The views of a scene show one set of named points, each view turned or mirrored, shifted and resized as a whole, with a little noise and some points left out.

Scene 1
View 1
Zigig: [  1  -8 -16 -10  16   9  -5 -10  10  -4  -7   0   5 -21  -4   0   4  -5
  -1   4 -15  -4  -1  -6  10   5  21  -5   2  -1  10   1   0 -32  -1  -6
  19   1   4  24  -2   7  23 -12 -10  -9   7   0 -14   2  15 -17 -31 -11
   4  -9  -2  -3  -7   6   6   7]
zit: [-13   9 -17   9  12 -31   2 -16   3  -7  -7  -6  -1 -44  -9  -5  -9  29
 -18  13   0 -28  13  -6  -8  -9   0 -12  27  16  -8  -1   0 -24 -20   7
   1   4 -17 -35   8  -7  20 -28 -19  29 -10   0  29 -13   9 -25  -2  25
  -9  -8  29  37  -3  44 -25 -13]
malak: [ 21   6   9  -5  14   7  -1  -9   3 -10   2  -7   8  -9   8  -2   7   6
  -2  -8   6   8   7  -9  -6  14  -5  15  -4   8  -2  -1  -9 -12   5   2
   3   8  19   4  -3  -4   4  -8   6 -13  23   1  -4  -4  17  -3 -27 -11
   2 -23  12  -9  10   3   5   6]
dom: [ 22  16  12  -5  13   8   1   3   2  -2   7  -7  12 -10   6 -10   9  12
   0  -4   3   1  12 -13 -14  10 -11  22  -9  10 -16  -4  -9 -13   8  14
   3  14  14  -3  -1  -5   3 -11   3 -13  25   5   0  -9  25  -5 -23 -12
   3 -23  24 -11  23   1   0  16]
Zulur: [-28  -2 -26   7   8 -29  -6 -23   7  -8 -12  -4 -14 -42  -8   8 -15  18
 -16  14   1 -22   5   3  11   1   1 -21  27  14   6   6  -6 -31 -12  -9
   6  -2  -8 -15  -1   2  24 -26  -9  26  -5  -8  17   0  -1 -22  -8  15
  -9  -3  10  33 -20  46 -22 -23]
zav: [  3   8   1   1   6  -7  -8 -10   7  -2   2  -6  -8 -16   7   6  -1   6
  -6   1  10  -2  11  -5   1  20 -23   5   1  16  -1   5 -16 -21   8  -4
  -5   5  17  -5  -6  -2   6 -10  12  -1  28   0   3  -1   6  -6 -14  -9
  -1 -17   7  -1   0  14 -10  -6]
Sefam: [ 10   2  -1  -3  11   4  -4  -7   6  -9   1  -4   5 -12   7   2   1   2
  -2  -2   2   3   6  -5   1  16  -4   8  -2   9   2   1 -11 -17   8  -6
   4   6  15   7  -8  -1   8  -9   7  -9  23  -4  -4   0  14  -6 -26  -9
   3 -18   4  -7   3   8   1   1]
Zis: [ 11   1  -5  -7  15   5   1 -12   2 -13  -3   0   8 -18   2  -3   2   6
  -5   0  -5   2   5 -10   0   3  12   6   5   2   6   0  -1 -18   0  -1
  13   3   7   6  -2  -1  13 -13  -9  -5   9  -2  -1  -5  17 -12 -30  -2
   0 -17  11  -2   6   9   5   5]
laso: [ -4  -8 -17  -5  15  -3  -5 -18   9  -9  -9  -1  -2 -26  -1   3  -2   5
  -8   3  -4  -4   0  -3   8   5  10  -7  13   3  13   5   1 -26  -2 -10
  10  -1   3   6  -7   3  19 -16  -5   3   5  -6  -2   1   8 -15 -25  -1
  -1 -10   1   8 -12  22  -2  -7]
Tabok: [  3   0  -6 -11  12  11 -11  -2  11   3  -1  -1  -3 -14   0   3   5  -9
   6   2  -5   4   4  -2   9  21  -3   4 -11   8   4   2  -9 -31  11 -11
   9   6  19  25  -9   8  12  -5   6 -15  26   1 -21  10  10  -5 -26 -22
   7 -12  -7 -10  -6   1   2  10]
Fev: [  6   1  -5  -1  10  -7  -3 -13   5  -9  -4  -5   0 -23   4  -1  -3  10
  -9   2   3  -2   8  -7   0   6  -1   2  10  11   2   1  -5 -19   1   0
   5   4   5  -5  -3  -2  10 -15  -2   5  11  -5   8  -7   8 -11 -20   1
  -2 -14  13   6   1  18  -6  -7]
dasig: [ 15  16   7   3  11   1  -1  -2   4  -2   3  -6   8 -16   5  -4   5  14
  -4  -1   4  -3  12  -8 -12  10 -11  13  -3  11 -11  -4 -10 -15   3   8
   2  11  11  -8   1  -5   5 -13   2  -3  17   4   3  -8  20  -8 -21  -7
   2 -19  20  -2  13  10  -5   6]
Zuriv: [ 12   5   3  -1  10  -5   0 -12   3 -11   1  -7   4 -18   5  -1  -1  15
 -11  -2  10   1  11  -8  -6  11  -8   9   9  12   0   3  -9 -11   0   1
   0   5  12 -10  -2  -8   5 -15   2  -1  16  -5   9  -9  13  -9 -20   1
  -2 -19  17   3   7  15  -5  -1]
murez: [ 15  10   6  -3   9   5  -6  -1   5  -1   3  -5   0 -12   4  -1   6   6
  -2  -3   4   3  10  -6  -3  17 -15  13  -7  13  -6   1 -13 -18   9   3
   1   9  18  -1  -5  -1   6 -10   8 -10  28   3  -6   0  14  -4 -23 -13
   4 -20  12  -6   9   6  -1   6]
vupon: [  4   7   0   5   4 -17  -5 -13   7  -7  -2 -10 -10 -16  11   7  -7  17
 -12   1  19   0  12  -3  -3  19 -27   5  10  17   1   5 -20 -11   6  -5
  -8   4  13 -16  -7  -8   3 -14  14   6  21  -6  12  -4   3  -7 -15  -4
  -3 -17  16   5  -3  24 -14 -16]
ber: [ -3  -3  -9  -3   8  -6 -10 -12   6  -6  -4  -4  -6 -22   1   6  -1   5
  -5   3   2  -3   4  -1   7  15  -4  -4   7  11   7   6  -7 -24   3 -10
   6   3   9   5  -7   1  13 -13   4   0  13  -3   0   3   6 -11 -18  -8
  -1 -13   3   4  -8  18  -5  -3]
nulu: [  5  11  -4  -4  17   4   1  -2   6   4  -3   0  12 -27  -7 -12   7   9
  -1   4 -12 -16  11  -9  -6  -4   6   5  -2   6 -14  -7   3 -27  -5  11
  12   9  -5  -2   4   2  15 -16 -16   1   6   5  -1  -6  24 -15 -21  -1
   4 -14  18   9  11  16  -3  11]
fer: [ 26   3  11  -9   8  16  -5  -5   7  -9   5  -5   6   2  14   4   7  -4
   1  -9   8  20   7  -9  -2  27 -14  22 -12   7   4   1 -15 -11  18  -6
   0   8  31  16 -12  -1   0  -2  19 -25  37   0 -13   0  14   2 -32 -24
   6 -26   1 -26  10 -10   9  10]
des: [ 15   1   2  -2  12  -5  -1 -16   3 -14  -1  -8   5 -15   9   2  -4  15
 -12  -2  10   7   7  -7  -5  10  -6   7  13   9   4   4 -11  -7   3  -2
   2   6  12  -8  -4 -10   5 -13   3   0  14  -7   8 -10  11  -7 -22   0
  -3 -19  15  -3   6  16  -3  -6]
laf: [  4  16   4   0   7  -5  -7   2   8   5   3  -6  -1 -18   0  -2   3   9
   0   0   6  -9  15  -3  -6  19 -27   9  -9  18 -17  -2 -14 -23   7   3
  -2  11  13  -5  -2   1   8 -15   6  -3  27   6   0  -1  12  -5 -13 -12
   4 -16  16   2   7  11 -13   5]
View 2
zav: [ -7  -6  19 -19 -17   6  12  11   9   0  15  20   7  12  -8  13   1  21
  -4   3   0   2   2 -23   2  -9 -29  -2 -19   4 -43 -12  -1  27  25 -28
   1   5 -47 -27  14   6   2   0   0 -18  23 -24  12 -10  -3  30  -1 -24
 -32  10  18 -13   1 -29  30  -3]
vupon: [  0   4  24 -26 -25   4  23  12   6   9  15   8  25   7 -21  -4  -9  26
  -9   5   4  -6   9 -30   7 -12 -40   2   2  10 -52 -11   9  30   4 -32
   2  10 -56 -32  10  -7   7  -8  -8  -5  17 -32   4  -9   0  35 -13 -24
 -34   7  24   9 -11 -21  41  -5]
murez: [  6  -2  33  -1  -6   4  13   8  10 -14   6  29  10   6   5  24   2  24
   5   8  -1   6  -1   4  -7 -22 -18  -4 -30   2 -50  -7 -10  36  44 -19
 -11  -1 -38 -20  14  10  -7   0  -1 -28  23 -16  19  -7  -2  28   5 -28
 -29  11  15 -36   2 -33  14   4]
malak: [  8  -4  35   7   8   1  15   0  12 -26   0  30  23   0  -4  25  -1  15
   5  13   1   6   4  13 -19 -34 -17   7 -31   3 -64  11  -1  36  36 -24
 -10 -14 -35 -27   7   9  -7   3  -4 -22  29  -9  12  -9 -11  26   3 -28
 -25   3  -1 -30   7 -35   4  13]
Zuriv: [ 14   3  36  -6   2  -2  27  11   5  -9   5  18  24  -2 -18   7 -14  18
  -9   2  11 -14  13  -9 -19 -29 -20   8  -5   5 -66   5   5  31  10 -23
  -8  -9 -43 -23   9  -4   2  -6 -11  -4   9 -12   7  -6  -3  26   3 -21
 -22   9   6  -6  -7 -25  19  -4]
Tabok: [ -7 -26   8   0   7  -3  -6  10  18 -26  12  30 -14  20  18  38  17  17
   3   5  -2  28  -3  -1 -10 -11 -25 -14 -58  -5 -28   8 -14  18  51 -22
  -3 -10 -27  -1  15  39   1  12  16 -33  33  -4  33  -9 -14   7  24 -26
 -37   4  -4 -43  24 -39  -4   5]
dasig: [ 25  10  44  -1   3   2  26   8   2 -12   1  32  18   0  -1  24 -12  22
   0   6   7 -17  12   0 -19 -31 -10  -6  -9   4 -66  -9  -6  32  34 -15
 -12  -4 -39 -23  10  -5 -16  -2  -8 -17   7  -6  16  -4   6  31   5 -24
 -21  17  13 -25  -8 -33  20  -4]
Fev: [ 18   2  24 -12   7 -13  18  13  -3  -9  11  12  16   0 -18   2  -8   8
 -18  -8  13 -11  20 -16 -19 -17 -27  -1  -5   3 -55  10   4  14   4 -26
  -7   0 -30 -16   9   8   5   2  -8   5  -2  -4  11  -3  -1  11  11 -12
 -20   4   2  -4  -1 -27  18  -7]
Zulur: [ 17  -5  -5 -48   2 -37  19  36 -16  24  37 -17 -10  16 -41 -18  -6  -2
 -55 -48  15 -22  29 -68 -19  19 -48 -12  23   7 -23   3  17 -32 -37 -27
  12  25 -15   2  16   3  22   5  -2  31 -34   1  16  -6  10 -12  21  22
 -15   4   5  42  -4 -20  41 -42]
Zigig: [ 13 -23   9   6  34 -24  -2  12   6 -31  17  19 -10   6  -4  28  13  -7
 -18 -12  12  16  10  -2 -40 -14 -22 -12 -43  -6 -38  26  -1  -1  23 -16
  -1 -18 -10  10  16  38   6  14   5  -6   9  27  30  -7 -21 -16  38  -5
 -16   3 -31 -26  21 -36 -15  -9]
laf: [ 14   8  38 -14 -12   1  21  15   5   0   9  29   1  13  11  29  -2  29
  -1  -3  -6 -12   1 -12   2 -16 -19 -14 -17   3 -47 -21 -12  25  44 -21
  -7  10 -40 -13  16   0 -18  -2  -3 -26  12 -18  25  -8  16  35   6 -20
 -27  23  27 -28  -3 -31  27  -5]
fer: [-16 -21  29   9   2  20   1 -12  24 -33   2  42  27   3  13  36   9  23
  20  31  -5  29 -13  23  -3 -37 -24   6 -56  -1 -64   7 -11  58  55 -26
  -9 -19 -50 -30  12  16  -2  -1   2 -41  57 -22  13 -15 -27  25  -3 -47
 -40   2   1 -49  18 -40  -3  28]
View 3
Zis: [ -5   4 -53  -6  -8  25   8 -13 -27   0 -36 -10  18 -11 -16 -20  17  17
  28  15  22 -19  -8 -13 -11   1  -6  13   0 -31 -21  -5   6  -3 -18   9
   6  21  -7  -3 -10   2   5  -6  16  -5  10 -15  -3   3  21  -4 -35  -4
  -3 -16  39   9   4  15   1  24]
Zulur: [ 57  -7 -37 -48  22  25   1  18  21  25  -7 -56  -1  -2 -49  22  21 -31
  16  49   6  53  24  16 -42  -7 -25  18 -49  -2  -3 -45 -29 -19  13  -3
 -14  18 -13  -2  -2   7  -1 -38   0  20  -2 -36 -53 -46  12 -54  20  30
  17 -16  27  10 -19  21   6 -14]
dasig: [  4 -14 -14  10  -4  15   5   4  -4  15 -26  14  -4 -17 -16 -10  -2  26
  22  16  16 -38  12 -17 -24   0 -22  -9  16 -35 -23  34  13   0  -2  47
  13  20  -1  -4   3  -4  -1   5  20  10  21  -8   2  11   8   3 -28  25
   9 -10  36  -3   3  13  -9  19]
zit: [ 61 -17 -10 -47   6  14  21  13  38  37 -18 -35 -11 -11 -58  11  24 -25
  22  48  -4  31  48  -3 -76  -3 -32  32 -27 -11 -30 -24 -12  -3  18  19
 -10  41 -27   0  12  -9 -18 -43  10  21  20 -58 -37 -29  -7 -60  17  39
  40 -26  34  19 -18  41 -15 -15]
laso: [ 15  11 -51 -16  17  23  -7   8 -15   3 -13 -31   5  -2 -24   3  12  -2
  20  24  25  11  -9   5  -6  -6 -12   5 -23 -22  -1 -20  -6 -12  -6   2
   0   6   0  -3 -12  15  16  -3   9   4  -1  -8 -27 -16  19 -14 -14  10
  -6  -1  24   3  -6   4  15  17]
malak: [-15  -2 -38  20  -5  23  -3   3 -20  -2 -22  16   8 -15  -8 -15  -6  29
  23  11  28 -42  -9 -18  -8   1 -15 -10  11 -28 -15  30  18  -2 -17  31
  12   8   0 -12 -11   4  11  17  23  -4  12   7   7  14   7  17 -42  15
  -8  -5  37  -4  10   2   4  25]
nulu: [  3 -21 -21 -19  -1  13  12 -12 -16  26 -43 -24   1 -16 -29 -32  28  15
  36  19  13 -11   7 -15 -31   6  -9  12  15 -25 -46   4  -1  16  -3  37
   5  36   1   5   5  -7 -10  -9  10  12  18 -38   0  17  20  -9 -24   4
  23 -27  41   2  -2  37 -10  27]
des: [ 13   4 -41   6 -10  25   5  13   1  -5 -17  14   2 -16 -22  -3  -1  16
  18  27  24 -29   4 -14 -24  -2 -23   2  -7 -28  -6  15  16 -12 -15  15
  11  14 -15 -11 -11   7  11   1  26  -5  10  -1 -10 -12  -5  -6 -22  25
  -1  -5  35   9   6   5   2   7]
laf: [  3 -24   2  22  15   4 -10  24 -15  26 -15   5 -16 -17   0  -1 -13  30
  16   1  20 -34  -3  -1 -10  -4 -28 -25  29 -25 -12  44   2   4   8  58
   7  10  20 -10  -1   3  -1  27  18  19  19   2   3  11  10  23 -30  31
   3  -1  23 -21   3   6   0  31]
fer: [-30   1 -41  40  -3  16 -17   9 -42 -13 -21  23  10 -16  12 -14 -21  42
  19  -9  41 -62 -35 -11  21  -3 -15 -28  22 -37  -3  44  21 -11 -17  33
  19  -1  16 -13 -18  12  20  36  27  -6   5  32   9  15  15  42 -52  11
 -22  10  30 -15  10 -19  11  42]
ber: [ 11   4 -42  -9  19  21  -7   9 -15   1 -10 -26   3  -3 -20   6   7   4
  16  20  23   0  -8   5  -7  -8 -16   2 -18 -18  -2 -12  -7 -15   1  12
   1   4   4  -6 -11   7  13  -3  11   7   1  -3 -23 -13  18  -8 -15  12
  -5  -4  26  -5  -4   3  11  17]
Tabok: [-21  -4 -44  11  30   8 -24  -3 -51   9 -19 -28   7   1   5 -14   6  26
  20  -5  34 -17 -37   7  31  -8  -5 -16  11 -22  -5   4  -7   0  -5  31
   1   0  30  -3 -12   8  14  24   5  13   3  13  -6  10  40  23 -36   2
 -23  -1  20 -21   0  -1  20  44]
Zuriv: [ 13  -3 -30   4 -12  22   4  12   1   4 -19   8   2 -20 -25   3  -3  17
  17  24  19 -30   8 -17 -24  -3 -26  -5  -1 -28 -13  19  15 -10  -9  26
   7  19 -12 -16  -5   6   6   4  26   1   9  -6  -9  -3   1  -7 -23  27
   7  -6  35  10   2   4  -4   7]
Sefam: [ -3  -3 -42  12   6  19  -5   5 -20  -3 -19  -4   6 -15 -10  -9  -3  22
  21   8  27 -31 -15 -10   5  -1 -17  -9   3 -27 -10  14   6  -8  -9  22
   8   7   6 -11 -12  10  12  12  19   0   7   8  -7   1  15  15 -34  11
 -12  -4  30  -7   2  -1   9  27]
Zigig: [-16   5 -62 -20  15  20  -5 -23 -54  -3 -37 -48  20  -3 -16 -30  29  14
  33  12  29   0 -28  -1  12  -1   4  10  -6 -27 -23 -30  -7   3 -13   2
   1  13  10   6 -14   8  13   1   0   3   2  -6  -9  10  38   1 -32 -15
 -12  -9  30   0  -4  16  14  38]
dom: [-12 -15 -11  20 -14  14   6   4 -15  15 -28  23  -4 -22  -4 -22  -2  38
  22   6  23 -58   4 -24 -24   5 -21 -13  36 -35 -33  47  21  11 -11  55
  16  29   0 -12   0  -1   0  18  27   7  22  -5  15  24   6  20 -42  20
   3 -12  38  -8   9  13 -11  31]
zav: [ 16  -8 -22  11  14  17 -12  26  -1  10  -6   2  -9 -10 -10  13 -12  13
  13  17  24 -18  -3   3  -7  -9 -29 -16  -4 -17   6  22   0 -14   4  32
   8   3   6 -17  -7  10   8  13  21  12   8   8 -19 -15   5   7 -17  36
  -3   2  20 -10  -1  -3   9  14]
View 4
murez: [-10  -1  -9   1   2 -18 -10  -6  19   3  -5  10   8  17  18 -16  -6  -7
  -4  23  -8  21 -25 -16  11 -38   6  14 -14  14 -41 -12   7   9  -6  33
  -4  18 -18   5   4  17   3  -1 -14 -12   3  13 -26   0  -6  -9  13   9
  16   3 -40  -5   9   7 -28 -23]
Fev: [  9   7 -14   0   0   0  -9  -8   8 -10  -2 -11  -6  13  -1 -15  12  -4
  -7  25 -18   0  -2   5  15 -43   2  -2  -3  29 -23 -10  15  16  14  21
   2   0 -13  20 -13   9  21  -1  -1 -21  -8   2  -6  11 -11 -14  -3 -20
   9  14 -20   3  -5  26 -14 -21]
Tabok: [-10 -14  -6  -3   4 -44  -5 -12  25   2 -10  13 -18  28  23  -4 -21 -10
  11  27   4  43 -40 -13   1 -28  -2   8   0  15 -27  -8   3  33  -8  28
  -9  11   0  -2  16  16 -20  28 -17 -20   3  13 -19 -17  10   1  17   0
   9 -16 -46 -21  15  23  -4 -21]
ber: [  1   4 -12  -6  -2 -10  -8 -20  14  -5  -7  -8 -13  17   5  -8  -2  -7
  -2  33  -9  17  -8   5  10 -40   1  -5   7  26 -11  -7   9  30  16  23
  -2   0  -1  15 -14  12   6  20 -12 -24  -5   5  -1   4   0  -2   9 -19
   4   6 -20  -4  -5  30  -8 -23]
zav: [-17   5  -7 -10   4   0 -15 -20  20  -3  -8   7   6   7  16 -18   4 -15
 -15  31  -9  17 -16  -4  18 -48  -1   7  -6  22 -15 -15   5  16  10  45
  -2  15 -13  10 -15  21   2   4 -23 -11   3   2  -9  16  -1  -1  20   9
  10   4 -27  -1   2  12 -28 -28]
nulu: [ 29  -3 -13  -3  -8 -11 -19  13 -10  -6  11 -19 -21  25  -2 -12   1  11
  -4   6 -22 -12 -13 -17  13 -19  23  -9   0  28 -31  -9  14  22  -1   4
 -14   3 -32  19   7   4  18  -1  25 -10   3  14 -24 -18 -21 -28 -11 -28
  11   0 -38   3  12  14 -18  -2]
fer: [-29  -9 -12   8   4 -40   9  -4  55   5 -12  42  25  22  27 -14 -10 -14
  12  34   2  51 -39 -18   8 -40 -10  30 -23  -4 -74 -11  10  -3 -18  41
   3  24  -1  -6  23  20 -11   1 -27 -21  -5  24 -32   4   1  -8  14  20
  24   6 -50 -19   3  13 -12 -34]
Sefam: [ -3   1 -12   6  -2 -25  -1  -8  22  -3  -7  10   1  22  12 -13  -1 -10
   2  27 -12  25 -22  -6  12 -37  -5   5 -10  15 -41  -5  11  11   0  26
  -3   8  -4   8   3  11   3   7 -12 -22  -7   9 -18  -3  -7 -10   6  -5
  12   9 -34  -9  -1  19  -9 -28]
zit: [ 40  24 -11 -16 -12  44 -36  -4 -38 -21  12 -55 -25  -3 -25 -24  32   6
 -36  18 -37 -57  29  18  23 -45  23 -31  13  56  21  -8  14  23  41  16
  -5 -13 -35  41 -48   1  52  -6  25 -11   1  -8  11  19 -28 -19  -5 -49
  -4  20  -4  30   0  24 -26  -7]
Zuriv: [  2  11 -11   2  -5  -1  -9  -5  14  -4  -4   1  11   9   0 -21  14  -5
 -11  26 -21   3  -6  -3  17 -44   5   8 -13  23 -41 -11  12  -1   8  27
   3   7 -15  14  -7  12  20 -11  -4 -18  -7   3  -9  15 -16 -15   3  -7
  17  24 -23   3  -5  13 -24 -23]
laso: [  6   3 -12  -3  -1 -15  -7 -22  10 -13 -10 -10 -18  16   3 -10  -1  -7
  -3  33  -7  18  -5  10   9 -39  -4 -12   8  30  -6  -3  14  31  21  20
   0  -6   5  20 -19   9  11  27  -9 -28 -10   3   4   8  -5  -1   6 -25
   4   6 -12  -3  -3  38   0 -24]
vupon: [-13  15  -9 -10   3  12 -14 -21  17  -4  -8   1  20   3   5 -28  12 -18
 -24  37 -15   0   0   5  17 -62   3   4  -9  26 -14 -17  11   2  19  47
   8  13 -11  13 -33  24  19  -7 -24 -15  -1  -5  -3  31  -9  -1  19   1
  10  20 -15   9  -8   7 -34 -30]
laf: [ -3   4  -4 -11   6  -4 -24  -1   2   2  -2   0   0  14  20 -22  -4  -8
 -21  18 -10   4 -25 -15  17 -43  17  12  -8  25 -18 -21   1  13  -8  41
  -9  24 -31   7 -10  18   5   2 -13   1  13   7 -21   1  -6  -6  16  15
   7  -6 -40   3  13  -3 -42 -17]
Zigig: [ 19  -8 -14   3  -2 -42   0  -5  13  -9  -7  -7 -32  30  -1   2 -15   3
  23  23  -4  33 -18  -2   1 -19  -6 -12   8  26 -29   4   7  39   5   2
 -16 -11   8  16  15   3  -3  35   9 -30 -10  17 -12 -22  -3 -13  -8 -35
   7  -8 -29 -14   6  42  18 -17]
Zis: [ 13  -3 -15   8  -8 -24  -1   0  14  -6  -5   2 -10  24  -6 -10   0   5
   5  19 -14  14 -15  -6  13 -27   0  -2  -5  20 -45  -6  19  16   5  10
  -4  -4  -5  14  12   3  12   3  10 -23 -16  17 -15 -11 -15 -23 -13 -25
  14  13 -28  -9  -1  31   6 -17]
dom: [  0  -1  -6   5  -7 -15  -7  20  19   8   4  17  18  22  15 -24   3   0
  -7  11 -18   2 -23 -23  17 -31  17  19 -24  10 -68 -14  11 -10 -21  28
  -4  20 -36   1  17  12  12 -27   3  -8  -1  21 -37  -4 -24 -22  -1   9
  22  11 -49   0  10  -6 -31 -17]
malak: [ -4  -6  -9   3   1 -31  -3   4  31   6  -4  22  11  24  16 -15  -5  -4
   5  19  -9  26 -30 -22  12 -32   2  19 -17   6 -63 -13  10   7 -16  30
  -4  17 -16   1  21  14  -1  -7  -7 -12  -1  20 -31  -4 -12 -18   4  11
  21   6 -49 -11   7   9 -17 -22]
des: [  1   9 -13   4  -8  -3  -2  -9  24  -5  -3   5  19  10  -1 -18  18  -7
 -12  34 -24   6  -2  -3  17 -45  -6   6 -12  16 -46 -10  16   5  12  30
  10   3  -9  16 -10  13  22 -11  -9 -26 -10   6  -9  16 -15 -19  -3 -12
  15  24 -18   1 -13  22 -18 -28]
Zulur: [ 25  18 -15 -14  -5  29 -33 -31 -25 -25  -4 -50 -35   2 -19 -17  16  -5
 -21  31 -21 -19  21  25  11 -45   6 -36  26  58  45  -6  11  44  50  19
  -3 -15  -8  38 -55   6  33  24   0 -24  -1 -16  26  17  -3   0   7 -50
 -11   7   4  19  -9  38 -11 -13]

Which points are out of place in each view (at most two, in the order of its rows)? Write - if all are in place.
view 1: laso
view 2: -
view 3: laf
view 4: malak
